A landscape with many valleys, sampled at points; each row gives a point and its height.
From any point a ball takes the steepest step (drop divided by distance) to one of its 2 nearest points. It stops when none of these is lower. Distance is the straight distance between rows; heights are no part of it.
Dodu h=3.20: [ -5   1  13  28   3   2   5   0   4 -14   4  17  -8  -2  12  12   8   6
  17  16  19   5   2  -5  12 -16  -7  -4   4  -1  -8  17   9  -4  14   3
   0   5  -5   6   1  13  13  17  -3  -3  -9   5  19]
sop h=8.24: [-18  17   9  24   4  12  10   4 -14   8  -7  27 -12   1  22 -13 -17  -5
  -5   3   1   7  22 -16   4  -1 -25  -1 -15   1   4  -1  -6   2  -9   7
 -18  -5 -10 -13   8   9   5  29  19   6  19 -12   2]
gak h=2.89: [  8  27 -19  -3  12   6  -7  -3  -5   9 -11  -6 -23  -7   2 -14  -5   0
   6 -17 -15 -11   2  -2 -32  -2 -13  15  -7  -6  -2 -15 -20 -10  -2  -9
   4   8  21 -18  -1  15  -6  -9  30   6 -21  14 -15]
zoku h=2.34: [-17  -3  18   3   1   4  -2  -3  13 -13  15 -11  14  -2 -14   5  14  14
 -10  15  -2   4   2 -10   0 -20   3 -21  19 -11 -28  32  24  17   5   4
  10   4  -5   6   1  16   4  -5 -11   3  -1  -7   1]
nage h=6.74: [  7  13 -17  22  15   9  -2  -9   8 -11   1   4 -26 -11   6   6  -5  -3
  24  -3   2 -13   0   1 -13  -9  -3  12  -3   4   6  -2  -9  -8  20 -13
   8  19  15 -16   3  23   2   6   1  -9 -22  20  -3]
tizi h=3.34: [-16  -7  -8 -14  -1  -1  -4 -10  -4  -6  -8 -10 -20  -8  -5  -8  26   1
 -12  21   3 -11   0 -21   8 -18   6 -26 -15  14  -4  23   2  26  -6  -5
   2   3  -1  -8   8  15   6  20  -9  -4  -6 -11  -9]
bipa h=2.86: [ -5 -30  -7 -13   5 -16  -9  -3  14 -11   0  -9  -3   2  -4   2  16   2
  11  13   8  -8  -4  10  18  -8  14 -29  -7   6   6  23   4  16   8  -4
   1  -1   8   3   6   9   9   7 -27 -13 -23  -2  14]
Ratan h=2.84: [-11 -14  -1  -4  -4   8  -1 -11  10 -13  10 -11   0   1 -14   2  18  13
 -15  16  -1  -9   1 -25   2 -26  12 -20   1   5 -17  22  13  14   3  -6
   8  16  -1  -1   3  21   1   5 -13  -1 -16  -3  -6]
tiv h=5.36: [ -6  -9   2  -7  -6 -16  -3   4  15  -8 -20 -10  -5  -4   0   1  16   6
   4   2   4 -11  -4   2  11 -13   5  -9  13  -4 -12  31   7  24   7   8
   1  -7  -7   2  -2   5  16   7  -7  -7  -3  -4 -10]
nid h=7.59: [ -6 -14   4  12   8 -12   0   7   4  -2  -3  27  -7   5  15   0 -11 -10
  27   4  13   4   0   9  19  14  -9  -9 -11   1  19   5  -2  -7  14   0
 -16 -13  -3  -2   1  -4  12  20  -2  -7   7  -1  22]
dad h=2.58: [  7  -2   1  30  24  -1  12   5  20   0  13  17  15  -6  17  12 -14   4
  40  -6  -1  16 -17  20  -2  -6   4 -14  -2 -28   8   9   0 -18  13   0
 -16   8  18  -2   2  20   0  -2  -5  -6 -14  -3   9]
padat h=1.41: [  8 -22   2 -16  -5  10   3  -9  17  -6  17 -22  28  10 -14  10   9  15
  -7 -12  -3  -2 -11   2   0  -8  20  -4   9   3 -11   3  18 -12  13  -9
   8   5  18   5  -4  18 -14 -17 -17  -3 -17  13   7]
zed h=1.19: [ -6 -16  12   4  10 -16   3  12  30   9   5   7  17  14  12   3  -9  -5
  23  -3  15  24 -21  25  14   9   4 -20  -7 -21  12  15  -2   8  19   2
 -28 -14  -5   8   8  -7  11  11 -14 -12   0  -4  25]
malok h=5.34: [-13  23   3  16  -6  24  -2  -9 -22  -3   9  -3 -26  -5   3 -12   6  -7
 -22  16   3   9   6 -27 -14   2  -4   4 -17   4   6 -12   1   8 -11   1
  -3   4  -9   7   3   4  -4  22  13   9   8  -6  -5]
sasuv h=4.49: [ -4  36  -8   6   0  17   4  -2 -22  21   5   8   3   7  -3 -26 -26 -26
  -7  -6  -5  13   5  -8 -32  21  -7  -1 -30  -4   1 -30 -18 -15 -23   3
 -26 -14   1  -4  -5 -11 -25  -1  49   8  10  -6 -10]
rubek h=3.31: [ -9  -5  11  -5 -30 -10  14  15  16   6 -22 -14   2  -1  12   1   1 -12
   2 -23   8   4  -6  -3  -6   3  10  -7   5  -9  -7  24  -1  27  -5  27
 -13 -14 -23   2   0  -8  -3  13   2 -11  11   3 -16]
naf h=1.37: [ 15  15   4 -14  24  15   0  -5 -34   2  14   3   7   1 -22  -7  -7  17
 -11  -3 -24  -3  19 -10 -14  -4  -9  18  13  -4  -8 -21   0 -18   1 -10
  16  24  18   0   1  14  -2 -32   2  17   0  -6  -7]
gavaz h=2.16: [ -9  -7  18  -1  -7 -17  -3   5 -16  -8   0  14   4  -6  -5   3   1  -3
 -11  23   9   0   9   9  25  16  -6   5  17   9   4   6   1   4   2   2
  15 -13 -25  28  -1 -31   7   1 -18  11  26 -18   9]
maso h=4.30: [ 13  -6 -24 -19  31 -10  -5   5   2  22   0  17   9   0  -7 -15 -17  -4
  19 -15  -9   0 -10  17  -2  25   9 -12 -27   5  28 -26 -26 -19  -8  -1
 -16   2  28  -5  -3  -2  -8 -24  -2 -12 -10   2   4]
Suboz h=2.92: [  0 -18  18  -6  -1 -19   1   8  -5 -16   0   0  10   4 -12  10   8   7
  -7   8   1   3  11  18  20   7   1   4  25   7  -8   6  12   0  12   6
  21  -4 -20  18   3 -23  11 -15 -22   2   8  -5   7]
nop h=5.24: [  6 -21 -10 -15  15 -18  -9   0   2  -9  -8  11 -24  -5   0   8  -2  -3
  15  14  11 -14   5  14  27   5   6   2   1  14  23  -6  -6   6  16  -9
  19  -3   9  -8   5  -5  19 -10 -34 -17 -13   3  20]
Kon h=6.04: [  1 -22 -13 -39   9 -18 -12  -5  -2   1  -2  -8 -19  -1 -15 -15  11   5
 -17  20   3 -15  -1   3  19   2   8 -18 -17   4  14  -5  -8  18  -6  -6
  -1  -4   5  -9   6  -3  11   5 -28  -8  -3 -16  -3]
kofu h=7.10: [ -3   1 -36   4 -12   4  -6  -9  18   2  -6  -4 -16  -4   9  -4   4 -16
  25  -8  17  -4 -16  11 -12   9  -6   0 -19   8  23  -8 -13  -4  -1  -8
  -4  -1   6 -16  -1   0  -5  15  14 -12 -18  25   0]
refep h=1.49: [ 12  10  -1  -2   3   5  -2   6  -9   0  -7   2  -9  -1  -2  10   2  14
 -12  -2 -18 -13  16  -9  -4  -6 -13  21  21   1 -17  -8   2   6   7  -3
  16   8   3   4  -3   4  12 -18   1   2   7   2  -9]
mim h=1.98: [ -2  -2   6  16  11  -3   7   5  25   9   7   7  16  10  17   2 -15   3
  20  -6   2  19 -16  11  -1  -6  -2 -18 -10 -28   2  10   3  -3  14  -2
 -34  -1  -2   5  11  16   0  10   2  -2  -7  -6  14]
sev h=3.37: [-16  -1  11  -8   5 -16  -5  -8 -29  -9  15  24 -11 -14 -13  -2  17   3
 -20  44   1  -4  26 -11  18   2  -5   0   5  22  -4   1  13  11  -2  -1
  18   0 -15  15   9  -9   7   1 -17  16  20 -23  10]
Reto h=1.95: [ 12  15   3   5  15  11   2 -12 -30  -5  20 -12  18   3 -28   6  -6   9
  -4   1 -20  -1  12   0 -26  -3  -1  16   9  -7 -10 -24  -3 -34  -5 -20
  17  15  26   0  -1  17 -24 -36  13   5 -13   3  -4]
Gef h=1.14: [ -2   1  21  12 -11  -9  -8  -7 -17 -12  15  17  -2  -1 -14  12   2   3
 -11  26  18   2  15  13  15  13  -2  19  23  15  13 -10  12 -10   7   0
  35  -2 -18  22   4 -31  -1 -14 -12  17  18  -3  18]
bige h=1.73: [ -8  10  14   6  -4  12   3   3  22  -2   1 -13  15  -1   5   6  13  11
 -12  -5 -10   5  -6 -14  -9 -22   3 -11   9 -16 -26  23  18  17   3   3
  -5  11   2   0  -2  16   3  11   5   6   5  -3  -2]
didar h=2.03: [ -1 -14   0   6  -4   7   2 -10  32 -16   3 -16   9   6   4   6  12  12
   1  -9   8  -9 -18  -2  -1 -20  23  -8   1   6  -7  20  11   2  17  -9
   9  10  10  -4  -1  18 -15  -1  -9  -7 -25  17  -2]
ser h=2.99: [  6   9   0   0  -6   4  -3   3 -14  11   0   5   6   6  -3   5  -8 -10
 -11  -5  -4  11   3  -2  -8  15  -7  11   1   6   7 -20  -9 -15  -2   0
   2  -5 -13  12  -5 -25  -5  -8  10   1   9   0  -4]
vetoz h=2.36: [ 11  27  -6  -3  16   6  -6   6 -14   9  -8   0  -8  -2  -1  -6 -13   6
  -4 -10 -21 -10  14  -8 -18  -3 -14  22   6  -1  -5 -22 -15 -10  -1  -3
   9  11  11  -9  -2   6   9  -8  25   7   1  -3 -18]
Tedo h=3.99: [-21  -6   0 -10   4 -18   3  -8 -30  -3   5  22 -23 -18  -4 -17  18 -12
 -28  41  -2  -5  10 -14  15  16  -5 -13 -15  14   9   3  -5  18 -14  -2
   3 -12 -14  12  10 -11   6  19 -18   4  21 -26   3]
nedo h=3.96: [-12  -7  -4  -3 -29  10   5   0   5   4   6 -24   2  -1  -5  -5  11  -1
 -29  -6  17   5 -11 -17  -9  -5  24 -16  -9   7  -9  17   6  18 -23  18
 -13  -9 -23  12  -5  -7 -16   5  -4   5  16  -5  -4]
zolod h=3.95: [  6   3 -17 -22  21  -1 -10   2  -8  19  -8  13  -5   3   0 -16 -17   1
   3 -19 -13  -2   1   6  -4  14  -6  -4 -20   5  23 -25 -23  -8   0   1
 -17   0  15 -10  -3   2  -3 -11   7   3   5   0  -6]
Depi h=3.50: [  6  14  15  29   5   3   4   6  -8 -17  -5  22  -8  -6  10   6  -7  11
  13   8   7  -6  17 -10   8 -20 -20  11  15   0 -16   7  13  -8  11   0
  11  12   1  -4   7  15  25  14   3   4   9  -9  10]
Vikem h=5.80: [  3 -27  -7 -43   5 -24 -14   5  -2   6 -11   9  -4   8  -5 -16   7   6
 -13   7   7  -8   3  15  27  22   4 -11 -12   5  27 -14 -12   9  -5   0
  -6 -14   7 -10   4 -20  16  -7 -22 -13  10 -18   2]
fipu h=3.85: [-14  -2  28   9   8  -8  -1  -4  -3   2  22  -2  32   6 -10  11   6  16
  -7  23   5  15   6   9  18  -2  -7  -9  24 -16  -8  19  26  -4   7   3
   0  -4 -17  22   2 -15   4 -12 -24  24   9 -17  23]
misub h=4.63: [-11  10  20  24 -11  12  -2   1 -13  -4  10   3  11  -1   9   6   9   4
  -4   6  10  15   6  -7   5  -6  -3   1   6  -4 -12  14  20  -2  -7   6
   4   5 -22  18  -1 -16   3  16  -1  14  16  -5   5]
bem h=1.94: [ 21 -16  10 -23   5   6  13 -13   5  -6  20 -29  49  14 -21   5  -3  21
 -18  -9 -19   2  -5  -7  -8 -14  14  -2  24  -4 -10   1  23 -18  -5  -2
   2   8  28   3 -12  21 -18 -32 -19  15 -10  11   9]
vob h=5.85: [ 13  -3   6  -4 -15  -1  12   5   4 -17  -8 -17   7   2  -6  20  10   5
  -1 -18 -13 -12  -3   4  -7 -12   7  28  29   7 -18   6   6  -3   9   3
  31   3   2   0  -3  -5   0 -19  -8  -7  -7  16 -12]
Tagu h=2.02: [-10 -19   5   1  -8 -12   0   7  28  -1  -6 -11   7   7   6  -1   5  -8
  12   0  14  11 -20  12  11  -8  12 -26  -7 -15  -1  34   1  21  20   0
 -12 -16  -8   6   2   5  -1  21 -11 -11   2   0  10]
Noz h=3.75: [ 20  16  12  12  -9   7   8   3  -9  -5  -3 -14  28  -1   9  12 -11  -2
   9 -19 -26   8 -11  -3 -20 -10  -7  25  17 -10 -23  -4   1 -26  -9  -5
   6  -1  -1  -5 -11  -3 -14 -14  34  -2   4   5 -16]
lig h=3.12: [ -3  -1  -3  41   5   4   6   0   8  -7  11  17   4   1  16  17  -7  -3
  36   2  19  15 -11   7   0   5  11 -14 -11  -4  12   2  -2 -22  15  -3
  -8   7   7   7  -3   7   3  14  -2 -12 -14   9  12]
gug h=7.75: [ -3  -3  27  27  12 -12   6   9  -1  -3  -7  45  -5   2  14   6 -16  -7
  16  10  16   4  12   7  23   0 -22  -1   2  -6   4   4   7  -8   7   9
  -3   1  -4  -8   3   5  19  22   1   4  19  -8  35]
Nozuv h=8.38: [-11  15  11   7   8  15   3   7 -18   9   8  30  10  10  16 -13 -25  -2
  -1  -5   2   8  16  -7   3  10 -15   4  -8  -3   9 -17  -8 -14  -6   4
 -25   0  -9  -5   3  -5  -5   9  15  13  23 -14   4]
sove h=8.50: [ -7   7   2 -19  12   2   2  10  -8  18  -2  13  14   7  10 -19 -17   3
 -11 -15  -5  10   8  -8   5  21  -8 -13 -20  -1  14 -14 -10  -3  -6  11
 -40  -8   0   1  -1  -7  -2   3   4   9  24 -20   9]
dip h=2.39: [ 14   1  10 -10   4  15   5  -7 -14   4  18 -30  51   9 -17   9  -1  13
 -16  -6 -23   9  -9   3 -15   2   0   9  20 -10 -11  -1  16 -30 -16   0
  -1   9  17   5 -17   0 -23 -34  -4  18   4   4   0]
tes h=2.81: [ 18   9   1  -3  -2  10   2   0 -22  11   4 -23  44  10 -10   5  -7   3
 -12 -14 -19  15 -10   0 -17   6  -1   9   4   0 -15 -13   0 -25 -19  -6
  -9   1   9   5 -13 -11 -27 -18  21  10   2   1  -5]
Pimu h=3.52: [ -8  10  18  12 -32  11   4  -1   4  -2   5 -15  16   0   1   4  15  -3
 -22  -5   4  10 -11 -25 -13  -9  17   4  13  -7 -22  23  15  10 -16  19
  -2   6 -25  11  -8  -2 -11   4   3  10  16   5  -4]
teken h=2.63: [ -6  -7  -9  26  -6   8  -1  -3  21 -23   0  -2  -6  -5   8  14  19   2
  21   5  15   6 -13   3   3 -11  11  -9   2   2   0  19  11  -2  22   2
   9   7   1   5   3  11  -7  17  -8 -12 -26  17  10]
fif h=3.79: [  3  22 -14  -6   3   5  -2  -1 -12  13 -23  13   9  10  -1 -17 -33 -19
  18 -21 -13   1  -9   9 -29  18 -18   1 -19  -8  -5 -24 -16 -18 -12  -3
 -23  -4  18  -6  -5  -6 -15 -10  53 -14  -5   3  -7]
kige h=1.56: [ 12  -3  -1   2  -4  -3  -8   3  -9 -15   5   9  -5   2  -6  18  -3  -2
  -2   6  -3  -8   9  11  10   4  -6  32  21  17   7 -15  -1 -18  17 -11
  30   2   3   8   1  -9   7 -22 -10   0  -1   5   5]
feze h=3.61: [-12  -4 -10  35   9  13   7 -10   7  -7  20  10 -15  -2   6   3   6  -5
  23  16  25  14  -3  -5   3   3  24 -21 -25   5  26  -2   1 -13   7  -8
 -18  13  10   8   7  11 -16  22 -21 -11 -18   5  15]
Fogi h=4.76: [-22 -23 -12 -22 -11 -13   2  -5  12   5 -16 -14  -6  -3   1 -20  16  -9
  -3   1  10  -3 -18   3  15   3  14 -44 -21   2   8  35  -9  33  -8  10
 -26 -23  -5 -13   8  -3   0  31  -9  -9   8 -13  -2]
noni h=0.41: [ 14  10  -3 -16  24   4  -8  -1 -16   4   1   1 -24  -6 -13   2 -12  11
 -10   6 -22 -20  26 -10  -1  -5  -7  14  12   5  -1 -21   0   3  10 -15
  16  19  21  -5   5  21  14 -21  -2  13 -11  -1  -3]
nesig h=7.91: [-17   3  27  19   3  -6  10   4 -20   7  -4  43   3   0  17  -3 -17 -20
   0  17   9   3  28  -4  21   5 -27  -3  -3   2   5   1   4  -9  -3   9
  -7  -6 -11  -4   4  -9   7  27  11  15  37 -16  28]
ferir h=2.35: [ 12  -1   1  -9 -17   3   1  -2 -11  -2   9 -10  11   2 -11  10   3   2
 -19  -1  -9   5   0  11  -1  14   5  24  24  11  -2 -12  -4  -9   4  -2
  25  -4  -9  10  -8 -25  -3 -21  -8  -3   8   4 -10]
Sosu h=2.85: [ -5  16  15  24  -8   6   1   4 -11  -4 -15   7 -23 -14   9   9  11  -1
   8   8   2  -4  15 -16   2 -15 -18  14  10   5 -19  12  12   8  -4   8
  11   1 -14   1   2  13  23  20  13  -1  13  -2  -3]
Pefek h=0.54: [ 14  -9  -1   7  11   4  12  -6   1 -12   9   2  11   1  -9  24  -4   8
  21  -1   0  -2   8  11   7   0   6  17  16  11   4 -10   5 -26  26 -14
  23   4  17   3  -1   7  -4 -26 -12 -11 -20   7   9]
ripab h=2.24: [  3 -25 -11  -2  12   3   1  -3  13 -10  20  -6   1  11  -6   6  14   1
   5  10  12   4   1   0  14   5  24 -16  -9   1  11  -5   0  -7  10  -4
   1   8  10   4   3   7  -4  -1 -28  -8 -16   2  14]
medug h=3.29: [ 15   8   1   3   7   3   0  12 -12   7  -1  -1  35  12   0   7 -21  -4
  10 -20 -20  16  -5   6  -9   9 -10  12  17 -10 -15 -10  -3 -32   1  -4
 -13  -2   0   5 -13 -15  -6 -15  25   3  10  -3  -2]
tisus h=3.86: [  0   1  18  -3 -33  -8  16  22   9  16 -18   4   3   1  28  -3  -9 -18
   4 -24  -1  21   2  -4  -9   6  -6  -1  -6 -13 -12  17   0  28  -9  34
 -27 -27 -33  -6  -1 -13  -4   4   7   1  23   0 -12]
gon h=5.52: [ -3 -21  -4 -21  10 -22 -11   1   2  -2  -7  24  -8  -2  -5  -1  -4  -4
  -4  16  20  -9   6  12  28  22   3  -2  -1  13  23  -4 -11  10   9  -4
  13  -9  -2   4   4 -16  16  -4 -16 -15   9  -7  10]
vade h=6.20: [ 20 -12  -2 -42  -5  -2 -11   1   8  11  -9 -25   0   7  -8 -10   2   9
 -27 -17 -21 -16  -4   0   3  -9  13   4   5   7 -10 -16  -2  16 -10   2
   3   4   8  -4  -2  -1   0 -14  -8   1  -1  -2 -20]
relo h=8.07: [-13   5  16   4  -4  -4   0   7 -15   7  -4  21  -6  -4   9 -10  -2  -4
  -3  14   2   2  21  -9  15   6 -12  -3  -6   7  -1   5  -2   9  -3  10
  -9  -9 -17   4   7  -8  11  18   2   5  27 -17   5]
gozi h=5.63: [  8  -6   4 -13  -7  -7   1   6  20 -19 -15 -13  -3  -4   2  17   0  13
   3  -6  -8 -17   5   1   6 -18  -2   8  23  -3 -22  21  13  12  14   2
  17  10   6  -3  -2  11  12  -5  -5  -7  -7   9  -8]
rafog h=4.94: [ -7  14   8  33  -4  18   7  -9 -15  -6  19   6   1   4   4   6   0  11
  -3   9  14  20   3 -14  -6  -8  -7   2  -3  -3  -7  -4  11 -16  -3  -4
  -5  11  -9  15   3   3  -8  17   8   9  -4   1   1]
guvid h=3.53: [ 16  13   5  13 -14   8   8  10  12  -8 -12 -14  13  -6  14  15  -3   5
   6 -25 -19  -1  -9  -3 -20 -26 -13  26  25 -15 -30  10   6 -15  -1   4
   1   5  -1  -7 -11  11   2   5  26   0  -3   8 -21]
muvu h=5.23: [ -6  31   2  35 -13  31   4 -12 -16  -4  16   4  -1  -5  15   1  -3   1
  -4  -6  11  15  -3 -29 -22 -15  -8   9  -8  -6 -16  -3  11 -11 -18  -2
  -8  13 -13   4   0   4 -17  26  33   7  -3  -1 -16]
zuto h=6.22: [  7 -27 -19 -44   4 -14 -21 -13   1   7   2 -24 -24   5 -19 -26  17  -2
 -25   9   6 -25   0  10  16   7  22  -9 -19   5  20 -24  -8  25 -19 -12
   2 -10  10 -18   7  -6   7  -4 -20   0 -14   0 -16]
nifu h=6.38: [ 11 -13  -7 -41 -13 -17  -4   1   1  11 -18 -23 -11   2 -13 -16   7   3
 -33 -19  -6 -13  -4   4  10   5  17   6  -7   4   6 -14 -13  27 -25  14
   0 -14 -13  -3   0 -19   2 -16 -18  -3   6  -5 -22]
gonos h=6.39: [ 14  -4 -26 -24   8  -7 -17  -2  13  -2  -8 -10 -31  -2  -5  -5   4   4
   6  -6  -1 -20   6  14   6  -2   3   9  -1   7  18 -13 -13  10   5 -12
  20   3  17 -29   3   3  11  -8 -11  -7 -25  18  -4]
kida h=2.42: [  8   9  17  -8 -17   1   6  14   2   0  -2   1  14  -5   5   8   2   6
  -9  -3 -11   0   6  -6  -6  -9  -8  20  21  -6 -27  14   7   5  -4  13
   4   4 -13   8  -3  -6  12  -5  -1   8  16   0 -11]
Kiti h=4.61: [ 16 -17 -27 -13  26  -7  -3   0  12  14   1   3   3   1  -3   1 -10  -1
  32 -14  -1  -3  -6  25   3  15  12   0 -11   4  19 -20 -19 -21   5 -11
   4   5  33  -9  -2   4  -3 -24 -10 -17 -30  12   3]
Bib h=4.16: [  5  17 -17  -2  -6   7   2  -3 -13  15  -8  -8  17   7  -3 -13 -15 -16
   4 -13  -1  18 -16   2 -31  21  -1  -2 -24  -3   0 -23 -11 -29 -12  -5
 -22  -8   9   5  -6 -13 -28  -8  43   0  -2   3  -4]
fero h=2.38: [ 14  13  -7  -2   9   8  -5  -3 -27   2  10 -21  15  10 -12   1  -7  -4
 -10  -9 -12   1  -7  -6 -19   9  -1  15   1  -1  -3 -28  -7 -25  -5  -8
   7   7  15   3  -7   2 -22 -27  22   2 -10  10  -8]
Rona h=4.40: [-22 -13 -14 -17 -19  -1   0  -2  12  13  -3 -21  -7   4  -2 -23  10  -9
 -19   1  12  -2 -18 -15   3   6  16 -28 -25   5   6  18  -3  30 -25  16
 -27 -15 -17   2  -3  -1 -11  26  -7  -2  10 -15  -3]
rafo h=3.06: [  7  10  22  16 -23  10   9   7  11  -5  -3 -18  15   0   9  13   3   7
  -6 -14  -8  10 -12 -13 -18 -26   1  17  21 -15 -31  17  11   1 -12  14
   3   4 -15  -3 -11  -4  -7  -4  14   8  11  13 -15]
Luga h=5.51: [-10  35  -4  24  -5  39   7 -13 -16   6  18 -14 -14  -6  -2 -14   5 -11
 -26   0   1   8  -4 -30 -28  -7  -3   8 -19  -1  -3 -16  -2  -1 -23   5
 -15  17 -10   5  -1   9 -24  12  23  16   4  -3 -17]
Gulu h=6.56: [ 12   1 -25   4  12  -1  -9   0  13  -3  -9   7 -28  -4   2   0  -3  -7
  26   3   9 -18   4  13  -1   8  -1  14   4   4  25 -17 -13  -4  17 -12
  19  -2  18 -20   1   4  12  -5   4  -9 -23  22  12]
zuz h=4.92: [ 17 -22 -24 -14  27 -12 -11   4  17   3  -8   4 -14  -8   2  10  -7   4
  28  -2   0 -18   3  25  23   5  17  -7  -5   6  29 -13  -6  -5  14 -14
   6   9  31 -18  -5  10  10 -18 -30 -14 -21   6  13]
vibu h=4.27: [-21  -2  24  15   2  -6   1  -3  -2  -3  16   1  12   3  -6   3  12   1
  -1  17  11  16  -1   1   9  -8  -2 -12  10 -14 -13  26  13  16   1  12
  -9  -3 -19  22   8  -8   5  19 -14  10  15 -13  12]
lapu h=6.21: [ 25 -12 -17 -31  -3 -10  -3   7  12  -2 -15 -18 -16   5  -4   5   4  -1
   0 -12 -11 -15  -6  18   6   2   2  21   2   9   7 -19 -11   7   4  -8
  25  -8  13  -9  -1 -14   4 -20  -7 -10 -14  10 -13]
Dubot h=6.37: [  7 -11 -17 -41  -8 -12 -12  -8   7  18 -10 -30 -21   3 -16 -25  15  -4
 -27  -6   1 -16 -15  16  -3   6  22   1 -16   5  21 -25 -17  29 -33   5
   1 -18  -3 -16  -1 -19  -4  -5  -6   5  -8  17 -24]
gari h=5.08: [-19 -14  -8 -25  -5 -11  -4   6  23   1 -14 -18  -2  -8   1 -10  14  -1
   0  -5  -2 -14 -19   3  10  -7  12 -27  -2  -1  -4  36   0  36  -3   0
  -8  -5  -1 -13   1   8   7  18  -7 -14  -1 -10  -7]
garup h=2.67: [-13  -2  12  11 -20  -7   9  10  34   3  -9 -19  11   0   3   3  10  -9
   0 -13   9   1 -27   0  -3 -17  17 -15   9 -13 -19  39   7  29  -2   8
  -2 -12 -18   6   4   4  -3  19   3  -8   3   3  -5]
Des h=2.72: [ -9  16  17   9  -3 -14  -5  -2 -24  -1  10  27 -22 -12 -10   4   9  -4
 -30  35   3 -13  29 -15  13   5 -12  14  11  14   4 -17   8   9  -4  -1
  32   6 -18  19   8 -12  12  -4   1  20  25  -9  14]
zak h=0.82: [ -2  15   8  22  -8  14   9  -1  15 -13  -8  -2  -2  -8  14  10   1  10
  10  -8  -2   2  -7  -5 -10 -27 -11   4   3 -15 -27  17   9   5   9   1
  -8  14   4  -5   3  25   6  21  11  -3  -9   0  -9]
tadud h=3.90: [-22  -8  -9 -13   1  -8  -2  -1 -14   5  -9   7 -27 -11   3 -12  17  -9
 -18  23  -4 -11   8 -14   4   9  -7  -8 -18   9   6  10  -6  24 -19  -2
  -4  -8  -4 -11  10   1  12  20  -5  -2   7 -16  -6]
Farus h=4.99: [ -6  20   8  12 -14  14  -2  -4 -19   0  10  -2  -2  -7   3   1   0  -4
 -26  11   1   9  18 -21  -8   3  -6  19   3   2  -5  -4  11   3 -15  10
  -1   7 -24  17  -2 -11   0  -1   1  15  14  -7  -9]
gipo h=1.48: [ 12 -12  -2  20  28   8   5  -8   6  -4  17   7   8  -3   1  12  -7  10
  20   3   2   4   3   8  12   5  19  -7  -1   0  12  -5  -1 -28  10  -9
   2   9  24   3  -2  10  -2 -12 -20  -8 -15  -1  10]
bemi h=2.64: [-14 -18   8  -1  20 -22   1   1  19   0   2   6   6   0  -4   6  12   5
  14  12   5   9  -7   8  14 -11   4 -31  -8 -12   1  31   3  18  17   0
 -19  -6   3   3  10  23  17  11 -28  -6  -3  -8  17]
Faz h=3.45: [ -8  -9  30   8 -15  -6   3  -1  -4 -17  14  -6  25   5 -14  14   7  15
   0  14   3   7   6   8  12  -5  -2   1  32  -7 -21  24  28   1   6  10
  19  -3 -16  18   1 -14   5 -13 -22   7   6  -3   8]
bamel h=1.99: [-13   6   7  11  -6   2  -5 -11 -18  -3  21   8 -17  -7 -12   0   8  -1
 -20  32   8  -2  16  -7   2  14   5  14   5  18  13 -19   2  -6  -2  -7
  32   3 -21  18   5 -18  -1  -7  -4  24   5   1  11]
Sabi h=3.51: [ 12   8 -17 -21  -3   2  -4   3  -6  19 -12  -6 -11   1  -5  -8  -8  -6
  -5 -18 -15  -2  -6   0 -18  18  -6  10  -9   5   9 -25 -16  -4  -8  -1
  -2  -8  -1  -5  -7 -14  -3 -13  25  -2   1   7 -14]
Raro h=3.35: [  0  25 -26   0  -1   8  -2  -1   0  12 -17   5 -11  -3  10 -18 -14 -10
  17 -21  -8 -13  -6  12 -37  14 -18   6 -19  -3   5 -19 -24  -6  -6  -7
 -11  -2  10 -17  -3   3 -15  -5  46  -3 -11  17 -15]
dites h=7.25: [ -6  10 -29   9   0   2   3  -2  14  10  -5  16 -11  -2  12 -11 -10 -21
  26 -15  13   5  -5   7 -15  22 -12 -14 -31   5  35 -15 -19  -5  -4  -7
 -22 -11   5 -27   0  -2  -8  11  22 -14 -11  19  -6]
Ker h=1.93: [  5   7   8  22 -19   7   8   7   8  -3 -18  10 -15  -5  23   3  -8  -4
  25  -9  -3   2   3  -3  -6 -13 -21   7   9  -5 -16   8   4  10   4  10
   0  -5  -3  -7  -2  10  15  23  18   0   6   6   1]
Sov h=6.92: [  8   3 -29   9  13   0  -1   2  11  -4 -17   7  -5  -7  13   0 -10  -6
  37 -22   7  -8  -7  18 -18  -2  -6   2 -13  -1  11   1 -15 -14  12 -12
 -12  12  16 -13  -1   9  -5   3  11 -14 -19  20  -7]
por h=6.03: [ 17 -13 -11 -24 -10  -1  -2   3   6   0 -10 -27   9   2  -7   8   7  11
 -15 -25 -16  -9 -16   9   2 -10  10  16  17   4  -9  -7   3   2   1  -1
  25  -1   6  -3 -10  -8 -10 -24 -10  -4 -11  10 -22]
felu h=7.42: [ -4  -1 -10  10   1  -1  -2  -2   5   6  -6  33 -22   4  10  -2 -22 -19
  19  -5  16   2   1   5   4  23 -18  -8 -23  10  34 -11 -14  -8   8   0
 -13 -12   7 -15  -2  -7   0  14  13  -9   2   2  10]

Where does a ball stop that starts at each point below?
Dubot | Pefek
maso | Pefek
malok | Gef
sove | Pefek
Luga | Gef

Call two points neighbours if one is among the 2 nearest of the other. Go from one point of each pair to the other, from neighbour to neighbour, staying as low as possible. Name the highest point that can't be avoided.
Gef, zak | Tedo
zed, Pefek | bipa
zak, rafo | Depi
padat, noni | tes
